A landscape with many valleys, sampled at points; each row gives a point and its height.
From any point a ball rolls to the lowest of the 3 points nearest to it. It stops when none of these is lower. Distance is the straight distance between rows; heights are no part of it.
temur (h 586): [-47 -27 -50  19 -17 -42  36  23  -7 -38  -8  65  23   7 -44 -17 -25  46
  29  67   7 -14 -40 -29   7  35]
dilit (h 485): [ 26  18  34 -14   8  -4  -9 -22   4  33  -3 -26 -23   5  31  49  39 -14
 -11 -28  -3  14  38   7   1   1]
tif (h 66): [  8  -2 -20  -1   3   7  29  19 -13  -1 -13  16   7  13 -25 -17   7   4
  -2  14 -12   1 -27   3   0 -21]
Nogar (h 164): [ 14   8  55 -25  -4  -7 -43 -15   7  -2   2 -58 -20   3  32  37  10  -8
  20 -34 -10  52  46 -20  24   6]
zal (h 474): [ -2 -15  37 -16  14  26  33 -15  23  55  43  -4 -68 -27  20  63  32  -9
 -72 -26   8 -28  20   0  -8  -5]
tegum (h 371): [ 30   9  30 -12  27  13  14 -29  -5  37  10  -9 -35   8  16  52  35 -20
 -38 -20   7  -5  21   8 -12 -11]
kiso (h 741): [-39  34 -23  15 -32 -39 -59 -21   3 -60 -50  18  51   4 -12 -76 -55  10
  45 -13  24  -3 -44  34   4  25]
rok (h 575): [-44  13 -43  31 -27 -20 -28  -9   5 -28 -26  14  40  -9 -25 -68 -43  14
  25  22   6 -11 -18  26   7  21]
Furan (h 58): [ 11  12  30   1   1  -2 -40   0  11 -28  -1 -35   1   1  23 -15  -8  -8
  40  -6 -16  25  24  14  32  10]
zute (h 603): [-54  -1 -50  27 -37 -13  -8  -2  -5 -21 -19  30  27  -3 -54 -50 -31  38
  15  52  -1   4 -34 -10   8  26]
tuti (h 216): [  4   8  -6   9 -11  -4 -48  10  13 -53  -8 -35  26 -29  18 -52 -34  -7
  47 -11   8  25   0  28  25  13]
fip (h 288): [ 27   1  59 -24   7 -17  -9 -22  19  49 -20 -32 -31   1  31  51  46  -8
 -18 -46   2  28  47   2 -12   5]
regag (h 443): [-13 -13  -5  -4  16  26  52  15 -10  32  45   6 -25  23 -15  54  19 -11
 -44 -19  26 -43  -4 -14 -30 -38]
Vozo (h 469): [ 32   4  64 -28   6 -13 -25 -38  16  48 -15 -48 -43  -1  39  48  41  -1
  -8 -49  11  37  53 -15   3   5]
kupal (h 220): [-30 -20 -47  13 -13 -13  42  33 -12 -13 -10  51  18  -3 -38  -8 -15  17
   2  41   0  -5 -26 -36 -10   2]
Nasez (h 189): [-10   7  -9   8  -1  22 -34   1   7 -24  -6 -17  22 -16   6 -52 -16  -1
  25  15  -8  12 -15  18  29   3]
giruz (h 483): [ -1 -12  39 -11  18  14  25 -32  26  70  36  -8 -44 -20  37  51  41 -20
 -62 -30  20 -22  36  -2 -21   1]
ratum (h 405): [ -9 -10   1 -13  19  28  41  11 -15  31  48   2 -37  12  -4  57   8 -13
 -59 -26  25 -47  -8   3 -33 -28]
keb (h 592): [-33 -36 -46  15 -11 -47  57  32 -27 -31  -4  74  38  -6 -53  -3 -28  48
  18  52  -2 -15 -36 -36   3  28]
tiza (h 657): [-30  14 -28  20 -42   4 -39 -11  21 -37 -16 -14  39 -12 -11 -86 -35  13
  30  11   9   0 -18  15   1  20]
Rogu (h 620): [-49   9 -50  18 -44 -17 -19   3  -1 -21 -24  15  37  -8 -28 -80 -28  18
  18  43   6 -12 -24   4  21  26]
goz (h 777): [-10   0  -7  11 -14  -7 -61 -11  22 -60 -26 -12  43 -27   9 -60 -45  -7
  36 -25   7  13 -10  21  -3  20]
gokel (h 211): [  7   7   8   3  -5  -1 -63   7  19 -54  -6 -34  17 -27  13 -44 -32 -24
  49 -30   2  21   8  32  13  13]
Numuf (h 632): [-56   5 -57  40 -49 -41 -14 -13   5 -40  -5  35  45 -10 -48 -61 -39  41
   8  50  19 -18 -41   5  19  22]
bek (h 122): [ 19  -7  52 -15  25  -6 -12 -38  24  70  -3 -20 -41 -18  39  62  43 -19
 -52 -38   3  -1  41  11 -20  10]
bidut (h 86): [ 39  10  44 -24  12  -8 -27 -17   4  18 -12 -36 -27  14  36  40  20  -8
  13 -23 -16  36  40   1  -1   2]
Tago (h 471): [ -2  -8  -1  -6  26  22  53   4 -27  24  36  13 -25  20  -8  50   8 -13
 -48  -1  16 -45 -17 -15 -29 -33]
rugu (h 202): [ -2 -20 -24   4   7  11  47  36 -26   6  15  29   4  30 -35  16   1  -3
 -14  13   7 -22 -27 -26 -33 -27]
danuv (h 232): [-20 -11 -39  21 -22  -7  27  19  -9   3 -16  44  27   3 -42 -24 -22  23
   9  39 -11   5 -24 -32   6  13]
vedaz (h 146): [  2   6  -9   8   4  19 -11   4   0  -5  -2 -17  13  -4  -2 -43  -5  -2
  15  21 -20  13 -15   7  31  -8]
dip (h 566): [-43 -21 -50  26 -28 -32  22  11  -8 -36  -8  57  28  -5 -50 -37 -26  38
  15  63   7  -9 -38 -20  22  29]
Kapo (h 133): [ 22  22  15  -6  11  23 -26  -7   2 -29  -7 -30   3  -1  18 -11  -4  -3
  33   5 -29  17  18  27  24  -3]
razab (h 186): [ 25  10   8  -6   1  21  -6   8   6  -6 -10 -22   7  -6  17 -16   8  -4
  22  -1 -23  18  13  15  19  -1]
Zepar (h 417): [ 16   4  28 -11  37   5  26 -16  11  47  17  -1 -38   3  35  52  32 -16
 -57 -27   8 -28  15  17  -8 -12]
nez (h 190): [-27 -28 -48  -2 -11 -25  49  39 -26 -20  -3  45  34   6 -45   7 -20  29
  -1  34   6 -13 -33 -48 -19   9]
viru (h 182): [ 26   0  49 -16  24  -3   3 -30  15  46  15 -23 -26  -6  39  50  41 -11
 -52 -37  -3 -11  32  13 -21  -3]
Lavaz (h 470): [  2  -7  35  -5  34  22  27 -17  17  50  44  -1 -57 -18  25  62  43 -20
 -55 -31  22 -31  23   1 -20  -7]
teve (h 82): [-15  -9 -33  10 -21   6  15  21  -5 -18  -7  29  20  -3 -36 -29 -11  11
  14  23 -21   5 -36 -19  10  -7]
bovaf (h 69): [ 29   6  35 -12   7  16 -26  -8   0  -5  -9 -31  -5  -3  28   9   4  -9
  21   1 -14  21  21   4  30  11]
Zetib (h 738): [-45  29 -34  22 -42 -41 -58 -15  12 -52 -37  21  51  -1 -16 -77 -49  12
  32   2  24  -8 -34  45   6  29]
Damod (h 535): [ 16  15  63 -30  13 -22 -35 -25   5  25   1 -45 -27   9  41  54  17  -8
   5 -21  -7  43  45  -4   8   4]
vosos (h 204): [ 15  19   3  -4   0  17 -14   4  -4 -11 -17 -26  15  -4  26 -23  -1  -7
  25   6 -24  13   8  21  18  -4]
rol (h 51): [ 22   6  31 -22   8  -5 -33  -5   8  -1  -4 -30  -4   3  28  17   4   0
  26 -14 -19  27  36   9  24  11]
molut (h 102): [ 11   8   6  -3 -16   3 -50  -4  10 -51  -2 -43  19 -21  21 -10 -21 -25
  56 -18 -16  45  16   9  24   4]
Pivug (h 477): [-19 -15  16  -9  21  37  42  -7  11  36  55  10 -54  -8  12  61  27  -5
 -71 -28  15 -58  -2   1 -12 -17]
fopig (h 134): [ -9 -30 -40   3  11 -10  44  42 -22  -2   6  34  16  10 -43   8 -21   3
 -12  26  15 -19 -22 -41 -30 -16]
Bupim (h 450): [ 10 -10  20  -8  30  21  32 -13   9  43  40  -3 -52  -2  18  53  30 -12
 -62 -25  14 -36  16  -8 -26 -25]
sedo (h 523): [-39  24 -30  21 -34  -8 -25  -4  13 -32 -20   1  41 -12 -15 -76 -26   9
  20  23   3  -3 -31  19   8  17]
gurad (h 554): [ 30  -1  79 -41   1 -17 -45 -31  29  38 -11 -44 -37   9  36  56  20  -9
  -4 -57  11  54  63 -25  -3  -3]
tasu (h 198): [  4   9  -5   9  -5   0 -44  11  14 -35 -10 -26  29 -15  17 -43 -27  -5
  35 -12  -5  19   5  14  18  15]
biv (h 760): [-29  20 -19  17 -19 -17 -58 -15   7 -52 -33  -7  48 -27   1 -79 -50  -5
  34 -22  21  -6 -23  31   9  29]
Nefov (h 484): [ -7 -16 -17  -1  21  24  35  25 -20  17  29  19  -9  27 -31  17  -5 -19
 -19  17   5 -28 -12 -16 -33 -24]
Rona (h 55): [ 14  -2 -39   6  -7   2  22  16 -15   1 -11  26  10   7 -24 -24   3  -1
  12  21 -14  -1 -30 -29  -7 -12]
Voku (h 350): [ 18  -4  11  18  18  19  26 -21 -16  33  23   2 -23   8  14  35  17 -17
 -28 -21   8 -23   8  11 -11 -25]
Nadad (h 129): [ 10   2  21  -4  -7   3 -49  11  17 -47  -6 -35  19 -13  22 -37 -22  -8
  34 -13 -11  29   5  17  26  10]
Surel (h 163): [-23 -40 -48   4   6  -8  54  43 -17 -10 -10  53  27  15 -45   1 -19  13
   1  43  11 -14 -16 -40 -32   7]
fav (h 681): [-47  29 -27  19 -40 -25 -54 -14   5 -38 -31   6  39 -12 -12 -86 -40   6
  27   0  16  -6 -38  34   2  32]
zeviv (h 482): [ 35   8  39 -15   9  -8 -14  -6  -7   3  -4 -28 -20   7  26  28  31  -8
  -4 -20 -18  31  36   7  22  -6]
zud (h 103): [ 24   1  66 -22  19 -16  -5 -40  24  58  -9 -21 -38   6  31  58  41 -17
 -30 -46  10  20  53   8 -19  -4]
zam (h 631): [  7  -9 -15   1  21  18  43  15 -20  16  29   8 -16  22 -22  29   7  -8
 -29   1  10 -32  -8 -14 -37 -21]
Sov (h 193): [ 36   3  -2   0  21   9  17  -1 -14  13   6   2 -10  17  -5   6  21 -13
  -1   5 -23  -4 -13   7  -6 -22]
Mag (h 303): [-13  12 -19   7  -8   5 -36   1  13 -41 -13 -14  41 -16   4 -65 -20 -10
  32   2 -14  10  -7  33  19   8]
vonot (h 375): [ 12   7   0  -5  27  25  40 -11 -14  24  32   9 -38  14   5  37  17 -21
 -42 -18  15 -36   3  -3 -12 -26]
reze (h 43): [ 32   1  39 -16  13   0  -4 -15   1  20   3 -20 -13   5  33  41  26 -10
  -4 -17  -4  10  21  16  -2  -4]
varaz (h 267): [ 11  -9 -46  16   2   4  32  27 -19   4   7  23   7  16 -43   2  -2  -2
 -10  20  -1  -2 -20 -28 -20 -21]
gug (h 630): [ 30   6  51 -29  15 -10 -20 -11  10  32 -10 -31 -38  16  37  49  38  -6
  -2 -34  -4  25  50 -11   3   1]
Kerus (h 187): [-16 -23 -25   0   4  10  60  36 -26   1  14  34   0  25 -37  22 -16  -2
 -22   9  14 -30 -12 -27 -47 -20]
Feli (h 504): [-22 -25  41 -27   5  31  49   0  12  64  56  11 -73 -33  38  67  26  -1
 -86 -35  23 -41   9  -1  -3 -12]
vosul (h 246): [ 12  -3 -10   4   8   6  42  15 -16  15   1  12   0  12 -14   8   7 -12
 -13  10   0  -4 -16 -15 -27 -30]
Gume (h 237): [ 38  13   2  -6   9  18  10  -1 -11  12  -7  -4 -17   8  15   4  13  -8
  17   2 -15  16  10   6   9 -18]
tuma (h 27): [ 13   9  19  -7  -8   2 -45   3  12 -24   8 -52  -5  -8  35   9   0  -8
  44 -12 -13  39  35  12  20   2]
Roval (h 28): [ 11   4   0   3  -1  22 -30  11  10 -32   0 -30  12 -19  23 -30 -13   1
  37   9 -31  20  11  22  21   6]
Tisop (h 141): [ 27   0  47 -23  23 -12 -11 -39  18  58   0 -25 -42 -13  42  64  46  -5
 -50 -46   6   6  47  10 -18  -4]
kof (h 444): [-20  10 -18  11 -24   1 -33   0   6 -32 -17  -4  29 -21  -2 -76 -31   9
  25  17   2  -9 -21  22  14   7]
geki (h 275): [ 41  16  17  -8  14  10 -20   2  -5  -1   4 -17  -2  11  18  14  14   3
  31   0 -15   9   0  18   9 -10]
Pado (h 137): [ 20   2  -6  10  12  12  14   1 -15   8  -8  14  -7  28   3 -11   5  -2
   3   2 -23  11 -10  -2   4 -17]
Fute (h 312): [ 49  12  27  -1  24   5   0 -19 -11  28  13 -16 -18  11  28  44  31 -12
  -9 -13  -7   1  23   6  -3  -6]
nek (h 93): [-18   7 -16  14 -16  23 -11   9   6 -14 -22   4  14 -13 -22 -53 -20   5
  17  29  -7   0 -28  -2  17   5]
zozod (h 239): [-19 -24 -36   9  -6   7  39  30 -12  -3  -3  39  23   3 -47 -13 -17   3
   8  32  -7   3 -26 -30 -12 -13]
pubu (h 81): [ 32  12  48 -27   1  -6 -44  -2  14  -4   4 -49 -14   1  30  27  11  -3
  36 -22  -9  40  47  -3  19  17]
gen (h 473): [-47  -9 -47  18 -41 -17  22  20  -7 -17 -11  45  27  -4 -45 -50 -22  31
  10  49  -5  -7 -36 -23  14  11]
Nur (h 245): [ 28  -3   0  -2  15  20  21   1 -10  25  20   6 -11  16  -3  25  27  -2
 -13   5   3 -21 -11  -4 -10 -35]
Vovem (h 340): [ 36  -1  17   6  28  12  14 -11 -16  20  10   0 -19  13  11  34  36 -13
 -26  -5  -4  -5  10  21  -6 -19]
Biva (h 107): [ -9 -25 -24  -3   0   4  46  34 -24  -2  -6  58  20  14 -38   6  -1   0
 -18  14  13 -23 -20 -35 -37  -9]
nobi (h 595): [-43 -28 -57   4 -18 -61  66  24 -17 -42  -7  80  38   0 -43  -9 -25  55
  23  51  13 -16 -43 -33  11  32]
sefak (h 67): [-16  -4 -32  15 -16  12   7  21 -12  -9 -13  13  11  11 -26 -35 -13  15
  10  28 -14   6 -31 -16   5  -2]
Pagip (h 610): [-46  20 -59  29 -38 -30 -22 -10   6 -39 -15  25  42  -5 -39 -70 -40  33
  13  38  11 -15 -28  11  18  37]
fir (h 325): [ 39  16  31   0  28  10  -4  -5  -6   7   3 -11 -17  12  22  33  29  -6
 -10  -4 -16   2  21   8   4 -13]

For each start below, name the point where the ball stops.
temur -> Rona
sedo -> Rona
tiza -> Rona
Numuf -> Rona

Call two points neighbours if one is among the 3 nearest of the other. Go from one point of each pair to the other, from neighbour to neighbour, staying as low as possible. Name the highest point that can't be avoided.
reze / Biva -> Vovem
Roval / Rona -> tasu
Roval / Biva -> danuv
